The views of a scene show one set of named points, each view turned or mirrored, and shifted as a whole, with a little noise and some points left out.

Scene 1
View 1
Vova: [ 12  11  -6 -20   5  17   3   7 -20 -17  -3   4   6   6  -6  -7  25  -6
   5  19  20   0 -12 -12   0 -10  -3  11  13   0 -12   5  -8 -13  -1 -24
  -5  -9  16  -6   4  -8 -14   7]
Gugu: [  4  14   9  -7  10   3 -12  19  -1  21  19 -11  -5 -15  10  10   2   1
   6   7  14 -14 -18  12 -10 -15  -6   2   2   3   2  26  13  -3 -16 -42
  -8   5  16   9  13  -9  -9  28]
sukol: [ 17  -2 -15 -34  -3  35  19  -4 -34 -55 -22  23  16  23 -17 -27  40 -10
   6  29  22   8   3 -27   5 -16   0  19  26  -1 -18  -5 -21 -21   8  -7
   5 -23   6  -6  -6 -14 -17 -15]
rosaf: [ 12   5  -3 -18   8   9  12   6  -7 -19 -11  -8  -1   3  -4 -13  22 -18
   0  19  15  -2  -5  -6   1   1  -9  11  17   6  -7   5 -11   2 -12 -12
 -12 -11   1 -10   7  -5 -36  18]
turu: [ 11 -18  -6 -33  -6  45  26  -1 -23 -58 -16  31  22  13 -20 -30  23  -6
   9  23  23  14  24  -1  -7 -40   4  12  30   0  -4  22  -9 -13  -7   8
  15 -27 -10   8 -16 -28 -27 -12]
Nof: [  8  15  -2 -16   5  13  -6  12 -19  -3   6   0   4   0   1  -1  20  -1
   8  14  19  -7 -18  -9  -6 -12  -2   8   9   2 -13  12  -1 -11  -2 -35
  -7  -3  21  -1   9  -5  -7   9]
detu: [ 16  12 -12 -24   0  19   6   1 -34 -26  -8  10   5  12  -4  -6  35  -3
   5  21  13  -4 -18 -28   0 -10  -4  17  16  -8 -23   3 -15 -19  11 -28
  -2 -18  21  -2  10  -3   2   5]
dozo: [  5  -3   7 -12   9  15   5  14   7  -5   3  -7   1  -9  -4  -9   5  -8
   4   8  19  -1   8  21  -8 -17  -6   1  11  12   5  21   6   4 -27 -11
  -8  -1  -6   2   2 -15 -41  22]
kupo: [ 11   5   2 -16  14 -11  11  12  11  -3  -9 -15 -23 -10  13   7  15 -20
   0  17 -10 -15  -9  -2  -5   1 -16   9  15  -5  -2  23 -10   2 -19 -17
 -17 -25  -3  -4  23  -2 -26  50]
dukod: [ 15   5  -3 -17  13  -8  18   7   6 -14 -17 -13 -17  -4   7  -2  24 -24
  -3  20  -6 -11  -7 -11   1  10 -17  12  20  -5  -8  11 -19   1 -15 -10
 -15 -24  -5 -12  18  -2 -36  40]
Damiz: [  9  14   3 -11   8   8  -2  13  -4  -1   2  -8  -1  -5   1  -5  18  -9
   2  11  20  -6 -12   3  -2  -2  -7   6   8  11  -5   3   1   0 -12 -27
 -15   0  11 -10   8  -2 -29  16]
zik: [  8   8   0 -16   5  31  -4  11 -23 -17   1   8  19   6 -12 -18  20   0
   8  14  35   5  -4   2  -3 -18   4   6  11  17  -7  -3   4  -8  -4 -21
  -5   8  13  -5  -5 -11 -27 -12]
neke: [ 15  -7  -8 -27   0  31  19   3 -23 -43 -16  18  12  12 -13 -21  27  -9
   5  21  16   5   9 -10  -2 -20  -1  13  24  -2 -11  10 -11 -13  -2  -6
   5 -23   0   0  -4 -16 -23  -1]
nolap: [  8  -1  -1 -23   3  16  11   6  -8 -20  -4   8   0  -2   0  -5  16  -7
   8  15   8  -4   2  -3 -10 -20  -2   6  21  -7  -5  25  -5  -9 -12 -15
   1 -22   4   9   9 -16 -16  18]
dusig: [  8   8  -1 -22   1  27  -2   8 -22 -12   3   9  11   1  -4  -6  17   2
   8  14  22   0  -6  -1  -9 -22   1   7  14   2  -6  16   2 -12  -2 -27
   1  -6  13   8   2 -12  -8   3]
View 2
dusig: [-12   8   5 -17  -1  -2 -23   8  -9 -18  11  -5 -11   4 -24  14 -24  -9
 -27  -9  -5   1  -2  -3  -6  -4   5 -17   9  10  11  -3   5  10  -5   3
 -16  16   1  -6  -6  19 -17  -7]
Gugu: [ -8   0 -15 -17   3  10  -6  -9 -12 -14  18  -9 -16  -4 -31   8  -1  32
 -19  -8   3   3  -7   2 -19   1  15 -35  17  11  -2   0  -6  10  -9 -23
 -16  11   7   0 -26   7   6  -8]
nolap: [ -6  16   0 -17  -6  -6  -3  22  -2  -5   2  -2 -15   4 -20   9 -24   2
 -21   6   0   3 -24  -4  10 -17   3 -10  12  30  14  -9   4   8   3   2
 -13   6   0  11   3  -4 -15 -23]
sukol: [-12  22  32  -6 -16 -17 -33  33   4 -18  -4  -1   4   9  -8   8 -41 -45
 -25  -1  -8   9   4 -21  17 -14 -15   7  -6  13  40  -9   8   2   4  40
 -20  16  -8  -7  25  22 -40 -11]
zik: [-15  15  14  -1   8 -11 -25  14  -5 -23  17  -7  -8  15 -15   9 -21 -10
 -15 -12  -9   7  15 -18  -3  -1   2 -21   9  -3   7   2   5   8   0   7
 -12  19 -18  -5   5  25 -30 -17]
turu: [-11  25  16 -18   4 -25 -25  50  -7  -8   2   0 -18  20  -7  17 -53 -54
 -43  -5 -12  -6 -15  -6  11 -21  -3  -5   6  23  22  -9  19  21   7  26
  -9  18 -18  -2  25  17 -43 -26]
dozo: [-10  14  -7 -10  16 -11  -1  20 -10  -5  16  -6 -26  12 -20   8 -13  16
 -18  -6  -3   0 -20  -6  -1 -11  15 -29  23  16  -9   0   4  14   4 -15
 -10   8 -16  13  -2  -1 -16 -35]
rosaf: [ -9  15   9  -3 -10 -10  -5  15   3 -12   1  -9  -8   6 -17   1 -14  10
  -6   5   2  11 -10 -19  14 -16   0 -11   9  15  15  -4  -2  -4   4   4
 -13   6  -9  15   6  -1 -17 -24]
dukod: [ -5  13  -2 -10 -15  -3   7  11   3  -7  -5  -6  -8  -2 -21   1  -9  23
  -5  10   7  12 -21 -10  17 -17   3 -11  12  28  15  -4  -4  -7   3   0
 -15  -1   0  21  -1  -9  -5 -24]
Vova: [-11  11  12  -8 -11  -1 -18   9  -1 -19   6  -5  -3   2 -18   8 -22  -3
 -15  -3  -1   8   2 -12   4  -7   1 -12   5   8  20  -5   0  -1  -2  11
 -19  13  -2  -3   1  14 -18  -8]
Damiz: [-12   8   3  -3  -3  -3  -6   4  -2 -16  11  -9 -10   4 -23   3  -5  24
  -4  -4   1  13   0 -15   1  -4   7 -23  15   8   4   1  -5  -1  -1  -8
 -16   9  -9   9  -6   6 -10 -20]
Nof: [ -8   5   4 -10  -8   7 -19   0  -4 -20  10  -8  -2   1 -22   6 -13   8
 -17  -5   0   8   2  -7  -8  -2   3 -17   4   8  16  -2  -1   3  -8   3
 -17  11   5  -5  -8  16 -11   0]
detu: [-10   8  18 -10 -25   4 -26   5   3 -20   1  -2   7  -2 -20   7 -24 -15
 -18   3   2  12   3  -9   8 -10  -6   0  -4  11  34  -8   3  -2  -6  22
 -24  13  11  -8   3  19 -17   6]
View 3
zik: [-13   7 -13  42 -23  -4  -1  11 -42 -20 -18 -20  23  10 -30  27   1  -4
  -3  23  -6  10 -15  39  17  -8  48   9  28  -4  22  10  -2   1  17   1
   6  -5 -15 -17   5  15  41  -1]
neke: [-13  -4 -14  16 -23   0  11   8 -41  -6  -7  -6  32   1 -16  17  29 -16
  -4  35  19  11  -4  14  19 -12  30  13  14  -2  35   2   1  -9  17  -2
   5  16   8  11   3   1  12  13]
Nof: [-10   6 -11  12 -25  11   2   8 -44 -11 -11   1  18   3 -14   3  -3  -9
  11  15   1  -5  -7  28  -5   8  21   1  11 -18   4  10  -2   3 -11  -4
 -10   0   2 -17   4  -2  38  -9]
kupo: [ -4   0 -17  -9 -31   9  27   5  -4 -19  -2  11  17   6  18 -27   9 -26
   0  14   3  -1   0  24 -12  16  -7 -10  -6  -8   2  -8   2   0 -15 -18
 -10   8  18  -5  -5 -39  16   6]
Vova: [-10   4 -17  14 -23   6   3   9 -41 -12  -9   1  21   3 -15   6  10 -13
   5  22   7   2  -8  22   5   0  26   5  15 -10  14   7   1  -1   0  -7
  -1   8   4  -4  -2   0  35  -2]
Gugu: [ -6  11  -2   8 -36   7  17   3 -21 -17 -13  -5  19   8  -3  -1 -24  -3
  17   3 -17 -16  -9  39 -22  12   3 -20   8 -23   0   2  -6  14 -20  -4
 -16 -11   1 -32  12 -18  30 -13]
dusig: [-11   5  -8  14 -28   4   9   5 -42  -7 -10  -6  26   2 -18  16   1  -5
  12  22   3  -2  -6  27   5  -2  23   1  16 -16  19   6  -5   2   4   1
  -9   3   2 -14   9  -1  25  -4]
detu: [ -8   2 -15   4 -16  17  -5   8 -62  -1  -5   8  24  -2 -18   5  19 -14
  12  25  23   3  -7  14   5   0  28  14  13 -18  12  19   4  -8  -2  -5
  -9  13  12   5   0   7  36  -7]
turu: [-15  -7  -5  23 -27 -14  17   2 -36  -3 -10 -17  40  -1 -23  37  32  -9
  -4  43  21  13  -6  15  32 -23  36  17  23   2  54  -7  -4 -12  35   5
  11  22   4  12   9   4  -8  18]
View 4
Vova: [ -1  12  -7  18  -7  -4  -1  -7   3  -6  -6  13  -9  -9  -8   1 -13  -9
 -10 -15   7  22  -7   6  -8 -38  14 -28  13  13 -13  -8  -5  -4  10  22
  -8  14   5   4   8 -20   0  -6]
Gugu: [ 10  21   1  -5  -8 -17  -5   1 -24   4  23 -17 -12 -19  -6  -1  12   0
 -20   1   0  19  13   0 -30 -15   1 -21   0  -5 -18 -10 -21   5  -7  34
 -13  27  13 -16  22   8 -15 -22]
zik: [  3  17  -2  31 -11 -12 -14  -2   7 -11 -10  20  -7  -7   1  -8  -4 -12
  -6 -24  20  21   2  11  -5 -40  10 -21  17  17 -24   0 -20   6  20  24
  -9  34  13 -13   4 -24  -4  -9]
neke: [-16   3 -14  19  -5  -1   3   1   8 -13 -12  39   4  -9  -2   4 -15 -12
  -4 -22  22  33 -24  20   4 -37   5 -13  17  15 -20   0  10  -2  19   6
  -2  20   6  14  -1 -19   4   6]
Damiz: [  5  18   9   7 -14  -8  -7  -2  -7   0   5  -1 -22 -15  -5  -4   1  -1
 -18 -20   1  17   4  -3 -11 -23  20 -25  14   3 -16  -5 -13   7  -3  20
 -11  15   9 -13   4 -12 -13 -11]
detu: [ -4   5 -16  19  -4  -1   3 -11   6  -8 -12  13  -5  -8 -21  11 -20 -12
  -9  -7   3  24 -13   7  -8 -49   6 -38   9  13  -1 -10   4 -16  19  26
  -8   6   1  16  16 -28   6  -2]
dusig: [  0  14 -18  18  -6 -16  -7   0  -2  -8   3  15   6 -11  -3   0  -3 -12
  -7  -2  21  30  -3  15 -17 -37  -9 -16   6  14 -22  -6 -13  -2  21  33
  -8  40  12  -5  20 -12   4 -10]
dukod: [ -4   7   7  -7  -9  -2  10  -4 -14  -2  11   6 -17 -17 -11   6  -4   4
 -19 -17  -3  27 -14  -1  -2 -12  20 -20  12  -4  -7  -7   9   5 -18   5
  -5  -3   2   6   1   1 -12  -2]
kupo: [ -4   7   4 -19  -8   0  15  -1 -23   4  20  -1 -14 -25 -11   6   2   8
 -24 -12  -9  26 -13  -1  -8  -2  20 -17   9 -13  -4 -10  13   5 -27   7
  -4  -5   1   7   3  12 -14  -3]
rosaf: [ -5  10   6   8 -10   1   4  -5  -2  -5   0  16 -13 -14  -4   1  -5  -1
 -16 -25   4  23  -9   4   4 -22  23 -21  17   4 -13  -2   4   7  -2   7
  -5   7   4   2  -6 -11  -9  -2]
nolap: [-10   1  -7  -2  -7  -2   8   2  -9  -7   8  19  -1 -17  -4   4  -2   1
 -14 -16  10  32 -21   8  -2 -16   7 -10  14   0 -15  -4  10   5  -5   7
  -3  11   5   6   5  -1  -4   2]
dozo: [ -3  14   5   1 -14  -9  -6   9 -14  -2  16  14  -5 -21   7  -6  11   4
 -15 -22  14  28  -3  10  -7  -8  10  -1  14  -2 -29   0 -11  19  -4   6
  -3  33  13 -19  -2   7 -13  -5]
sukol: [-17   0 -16  35  -4   3   0  -9  22 -16 -26  44   1  -2  -5   5 -26 -17
  -1 -25  21  32 -28  19  10 -51   7 -25  20  27 -12   0  11  -7  29   9
  -2  13   4  20  -2 -36  13   9]

In a view up to two points have been moved. Name them for each view, in the order of its rows, or write -.
view 1 -> dukod, nolap
view 2 -> -
view 3 -> zik
view 4 -> dusig

Scene 2
View 1
Ket: [-11 -12  -9   4 -19  -8  14  11  -4   7   0  15   5  -3 -29  28  11 -12
 -16 -27   9   8 -10 -12   4  -1 -13  21  27   3  -2 -21  -4   9  20 -14
  -6   7   5   5  -3  -3  33  23]
firir: [-33  -4  -6 -21  15  -1  19  -9 -13  -7   3   9   1   7  -5  -8  -8 -19
  -3   0  -2   0 -22 -15  -4  -9  13  25  25  10 -20  26   8  27  15   2
   0 -11 -21   3  24 -26 -11  11]
vir: [ -9 -12   5   1  -8   3  15 -16 -12 -26 -19   1   7  -8 -21   2   3 -11
 -12 -11 -12  -7 -24 -26 -28  -8  -1   6  23   1 -15  14  -7  40  15  -8
  -4 -15 -14   8  25  -2   0  16]
badet: [-23  10  -8   6  -5  -4   5   4  12   6  -9   6  11  -5  -6  26   8 -20
 -27 -30  -7  11 -23 -17   9  10  10  15  40   0  -3  -2   3  14  24  -5
 -18   0 -18  11  25 -29  25  14]
Romiv: [-21 -11  -4  -8   2  -1  18  -5 -12  -7   1   9   4   4 -16   3   2 -14
  -7  -5   1   0 -16 -15  -7  -6  -1  20  23   8 -14  10   0  24  12  -2
   0  -7 -10   3  11 -14   1  13]
Sipun: [ 15 -39   5   6 -33   1  23  -5 -25 -22 -17  10  10  -9 -48   6  14  -3
  -6 -10   6  -6  -3 -20 -32 -16 -30   9  12   2  -8 -12 -21  33   5 -19
   5  -3  12   0 -11  31  16  27]
kob: [-16  12   3  -5   2  -3  21  18  17  19   5   9  20  12   7  16  17 -11
  -3  -3  27   4  -1  11  20   8   4  18  25   5  10  -7  -1 -13  -5  12
 -15  -1 -19  -1  -9 -15  24  11]
gelen: [-20 -25  -3 -27   9  -3  27  -1 -26  -4  17  20  -3  17 -22 -13  -4 -13
  15  15  22  -5  -3  -3  -5 -19  -5  33   6  13 -17   9   3  15   5  -2
  13  -1  -2  -4 -10  -2 -12  19]
Mobe: [ -5  14  14  -1  -6   3  23   8  25   7 -13  -2  28   6   9  14  25  -8
  -4  -1  15  -1  -4   8   5   8   3   3  25   3  13  -1  -7  -8 -10  12
 -22  -9 -28   2  -4  -7  25   5]
dum: [ -4  -7  -2  16 -27  -2  10   5   5  -1 -15   6  15 -11 -26  33  17 -10
 -25 -33  -3   8 -13 -19  -6   5 -10   9  34  -5   1 -18 -10  17  17 -14
 -14   3  -3  10   5  -1  37  19]
Dep: [-10 -22   3 -17   0   3  26  -5 -23 -12   4  12   2   8 -23 -10   2 -11
   8   7  14  -7  -5 -10 -14 -17  -7  22  10  10 -13  10  -5  23   2  -3
   8  -4  -6  -2  -3   4  -7  17]
fomu: [-17 -17  -9  -9  -4  -5  21   2 -17   0   9  17   0   4 -26   8   0 -13
  -5  -9  12   3  -9 -12   0 -10  -6  27  21   6 -13  -2   1  16  14  -7
   1   5  -1   0  -2  -6  12  22]
View 2
fomu: [  3  17  -1  16   2   1   6 -19   7  -7  -9   4  27 -13   1  -6 -27 -16
 -13  -5  21  26 -19  -2  14   4  -6  -2  -6   9  -4   1  12  -8  -2  12
   7   8 -14 -18   2   3  -7   5]
Dep: [  6  11  -8   6   6  14   2 -24   3   1  -5  10   9  -6   6  -1 -20 -13
 -14   0  34  20 -11   3  21  -7  -3  -2 -21  -1 -20 -18  15  12 -22  10
  -4 -10   0 -17  -1 -12 -20  -8]
vir: [ 12  27 -12  14   8  24  -7  -3  12  15 -26  -6  27 -28 -16   6 -16 -33
 -21 -10  41  20 -31  15  26  -7   6   6 -22  13  -6 -10   9 -12 -11   8
  26 -16  -6 -25  15   3 -14 -17]
Romiv: [ 12  18 -10   8  15  13   3 -15   7   1  -5   4  16 -16   0  -4 -24 -20
 -11  -6  30  22 -18   5  22  -5  -4   5 -19   5 -12 -10  10  -4 -11   7
   5   1 -11 -20   5  -8 -15  -5]
badet: [ 22  24 -18   2  39  10  11  12   4   4   2  -5  37 -34  -7  -9 -31 -19
  -5 -16  22  18 -17  -7  23  -7   0  26 -11  27   9  13   1 -25   9   6
  11  33 -28 -19  13   0  -7   2]
Sipun: [ -6  17  14  27 -37  -1   3 -20  19   0 -38   1  42  -8  -9   8 -16 -26
 -27   1  23  24 -33   7  10  11   0 -16   0  13  -2   1  18 -12  -5  15
  27 -19   4 -20   4  21  -3   0]
firir: [ 17  21 -24   3  41  26  -4 -19   2   4   3   1   2 -23   3  -4 -26 -25
  -7  -8  39  23 -18   9  30 -10  -3   9 -31   1 -20 -22   8  -1 -17   4
  -3   0 -19 -22   7 -21 -21 -15]
Mobe: [ 20   5  -8 -16  10   2  25  22   3  23   9  17  41 -16   6  -7  -9   6
 -19  -7  21  -8  14 -19  19 -15  11  32 -26  23   1  12   6  17  -7   7
   2  19   2 -18   3   3 -18   0]
View 3
Dep: [ -6  -9  -1 -36 -22  -6 -13  -6  -2   1 -25  11  -9 -20  11  -1  -9  -8
   4 -10 -19  21 -29  -4  -8  21 -31  -7 -21  24  -3  10   9  14  16 -11
  -3  -8   5  -7   3  -8  -3  -3]
dum: [  9  12  -6  22  -6  -5  -3   2 -12  -1 -16   7  -3   2  -2  15   5 -10
  -6  -9  20 -24  -1  -2  -9  20   0  -1 -19   0  13 -21   6  13 -23  -7
 -16 -18  15  -9   4 -15 -18 -10]
firir: [  2 -18   8 -38  -6  12 -22 -10  -6  10 -27  23  -3 -33  -6  33  -1 -13
  10 -45 -32  14  -9  18   8   2 -19  -3 -13  36   2  41  13   7  13 -19
 -22  -7  11  -4  26 -22   6 -21]
gelen: [ -9 -23   5 -52 -17  -5  -6  -4   0   2 -18  11 -17 -30  16  -3  -7  -1
   1 -10 -29  25 -27  -1  -4  17 -38   1 -20  24 -11  23  10  15  18  -7
   3  -3   6  -5   1   2  -9  -2]
Sipun: [ -7  11  -2   9 -36 -18 -19  -1   2  -2 -43  10  -4   1  18 -16 -10 -14
  -1  14  21  17 -27 -18 -23  32 -21  -5 -34   1  -3 -20  10  19   0   0
  -6 -15   1 -12 -10 -11  -1   1]
Mobe: [ -1   3 -17 -25  -3   8  25  -3 -11  -8  10   6 -10   1  -3  10   5  -7
  -5 -18 -13 -38 -42  13   6  13  -2 -18  -3  35  30 -26 -10   1  -4 -27
   4  -6  22 -12   7 -13 -22   5]
Ket: [  6   2   1   6  -9  -7  -4   1  -9  -1 -18   6  -8 -10   6   8   0  -7
  -7  -3  12  -6   1  -5 -11  23 -15   7 -26  -2  -3  -5  13  17 -16   0
 -11 -16  10  -9  -1  -4 -18  -7]
vir: [ -4  11  -3   2 -27  -2 -30  -5  -2   4 -44  22   4  -3   0  17  -8 -22
   6 -23   0  10 -23   6  -6  14  -8 -12 -19  29  10   0   4   6   6 -14
 -23 -10   8  -5  15 -32  13 -17]
kob: [  2 -11 -11 -35   8  10  30   2 -14  -5  23   2 -18 -13  -1  11   9   0
 -11 -20 -21 -36 -25  12   6  14 -11  -6  -5  26  20 -10  -1   7  -7 -20
   6  -8  21  -8   7  -1 -34   5]
fomu: [  3  -6   2  -9  -8  -3  -8   0 -10   3 -16  10  -9 -17   4  11  -1  -8
  -6 -13   0   2  -4  -1  -7  18 -20   7 -24   5  -3   6  14  18  -8  -4
 -11 -14   9  -9   3  -6 -12  -8]
View 4
Sipun: [-26  -8  23 -34   9  14 -20 -43  -6 -31 -16   2  47  -4  33  -9 -14 -13
 -34 -30   3  17   2  26   3   2  14 -18   6  -6  -9  -7  22 -12  34 -13
   4   9  -2  -6  20  -9 -32 -14]
Dep: [ -4  -2  20  -7   5  14 -17 -28 -16 -33 -12   0  42   2  18  23 -20  -5
  11 -15   5  10  12  15   3  15   6   2  -9  -6  -9 -20  12 -21  20 -20
   0 -11  -5   2  25   5   0 -18]
dum: [-21   0   0 -27  17   7   0 -14  14   5 -13   0   6  -6  16 -29   7  -8
 -33  -8   6  16 -10  11 -17 -16  25 -14  13   0  -6  -1   3   0  41  30
  -8   6  -3   1  -4   3 -22   2]
gelen: [ -5  -1  17   4   3  18 -14 -30 -21 -34  -8  -2  40  13  13  41 -23  -1
  15 -16   3   8  15  11   8  15   0   9 -17  -3 -13 -25  12 -24   6 -21
   5 -17  -6  10  22   0  12 -20]
vir: [  1  -6  15 -22  14  -2 -21 -22  -4 -37 -17 -11  28  -2  13 -21  -1 -10
  20 -11  19   8  -5   8 -10  14  20  -1  11 -12  -6  -1  11  -7  43  -5
 -12 -18   4 -10  19  19 -18  -7]
Romiv: [  2  -1  10  -4   9   7 -10 -18  -9 -26 -13  -6  23   5  10   8  -6  -4
  18  -9  10  10   2   6  -6  10  14   7  -2  -5  -8 -12   3 -13  26   0
  -7 -19  -2   4  15  13   2 -10]
badet: [  4   1  -4  -6  14   2   9   1  12   5  -9 -11  -3   1   4 -16  10   2
   9   6  10  10  -5  -1 -17   0  27   2   6  -1  -6  -4 -11  -1  35  32
 -14 -16  -3   7  -1  26   5   0]
firir: [ 14   0   7   6  10   6 -12 -13 -11 -34 -12 -12  19  12   2  12  -6   1
  49   0  18   7   2   1  -7  19  10  16  -4 -11  -8 -14   1 -16  24  -5
 -13 -31  -2   7  16  25  13  -8]
kob: [  5   3   9  -5  19  13  32   5  14  19   1   6  19 -17  19  29 -24   1
  -8   3 -11  20  23   5  -2   6  20   5 -12   5  -7 -29 -15  -6  19  17
   2 -22  -9  18  21  26  24 -14]
Ket: [-20   3   2 -12   7  14   2 -17   3   4 -13   1  12   4  14   3  -2  -2
 -30 -10   0  12   1  12  -5 -11  17  -6  -2   4  -7 -12   4  -8  24  22
  -2   4  -6  12  -4   1  -4  -7]
Mobe: [  9   1  16 -19  27   4  33   5  19  13  -2   4  28 -32  24   9 -23  -6
  -6   3 -12  21  24  10  -5  13  28   1  -2   1  -7 -22 -14  -1  34   9
  -1 -25  -4   4  32  35  13 -12]
View 5
firir: [ 11   2   8  23   8   3  17  -7 -39  18  -6  20 -16  -7   6  -3 -27   9
  10  -6  -6  23 -21 -21  13 -18  -1  -2  15 -13   4   8  -2 -21  14  24
   2  -3  -8 -21 -23   0  38  18]
Ket: [-17   3   6   7  10 -18  -3   7 -18   6  -3   8   9 -14  -9 -22   5   0
  -6  -2 -15  29   3  -8 -16   4  -1  10   8 -29  13   6   9 -16   3  -1
 -15  -4  17  18 -20 -15 -18   5]
Romiv: [ -4   4   8  14  11  -3   9  -6 -29   7  -6  19  -2  -8   1 -11 -15   6
   7  -4  -7  27 -11 -21  -1 -11   4   4  10 -15   6   4   5 -23  11  11
  -3  -4   4  -8 -15  -7  18  17]
vir: [-14  19   7  16  22   6  11 -14 -25  -2   0  24   3  -1   8 -25 -23  11
  27 -15  -8  22   7 -27   3 -20  11   4  -4 -21   0   3 -13 -35   0   8
  13   6   3 -18 -11   4  14  31]
gelen: [  5 -10  20  15   4  -3   0 -12 -24  -4 -15  30 -11  -6 -12   4 -18   2
  -2  14  -2  35 -33 -30 -11  -9   9  13  13  17  -1  11  30 -31  29   8
 -24 -12   5 -15 -10  -7  25  11]
dum: [-23  14   1   5  17 -13  -1   3 -17   4   2   7  15 -11   5 -31   8   3
   5 -13 -19  26  21  -8 -17  -1  -1   9   1 -40  17  -2  -2 -15 -11  -7
   0   5  16  19 -19 -15 -18  15]
Sipun: [-29  13  11   4  26  -7 -13 -17  -1 -29  -2  27  21  -1 -11 -32 -12   3
  17   6  -6  36  14 -32 -29  -6  19  20 -12  -4  -7   6  11 -49   8 -18
 -12   5  25   1   6  -1 -19  25]
fomu: [-14   0   8  10  12 -13   4   0 -19   2  -3  15   6  -8 -10 -18  -9   6
   1  -1  -9  29  -8 -16  -9  -1  -2  10   6 -20   7   9   9 -24  10   3
 -16  -3  12   3 -18  -7  -3   9]
Mobe: [  3   6   7   4  -1  -1 -13 -18 -34   6 -11  12 -14 -16  38   1  13 -13
  -9 -18 -36  20   8 -20 -15  -6  19   0  20 -13  28 -26  21   4  -8 -12
  12  -2   2  16 -13 -29  20  21]
badet: [ -3   9  -2  13   9  -6  13   9 -33  28   2   1   0 -16  14 -20   1   2
   2 -22 -22  18   6  -2   4  -8  -9   0  12 -48  23  -2 -10  -3  -9  15
  10   2  -3  12 -32 -14   5  11]
kob: [  6  -5  11   4  -8  -9 -10  -5 -35  14 -14  10 -16 -20  24   8  13 -12
 -20  -9 -31  24 -12 -14 -14   1  10   2  30 -16  27 -18  31   5  -1  -3
  -2 -10   4  22 -21 -33  15   9]

In a view up to two points have been moved. Name them for each view, in the order of its rows, or write -.
view 1 -> fomu
view 2 -> Dep, Sipun
view 3 -> firir, Ket
view 4 -> dum
view 5 -> -
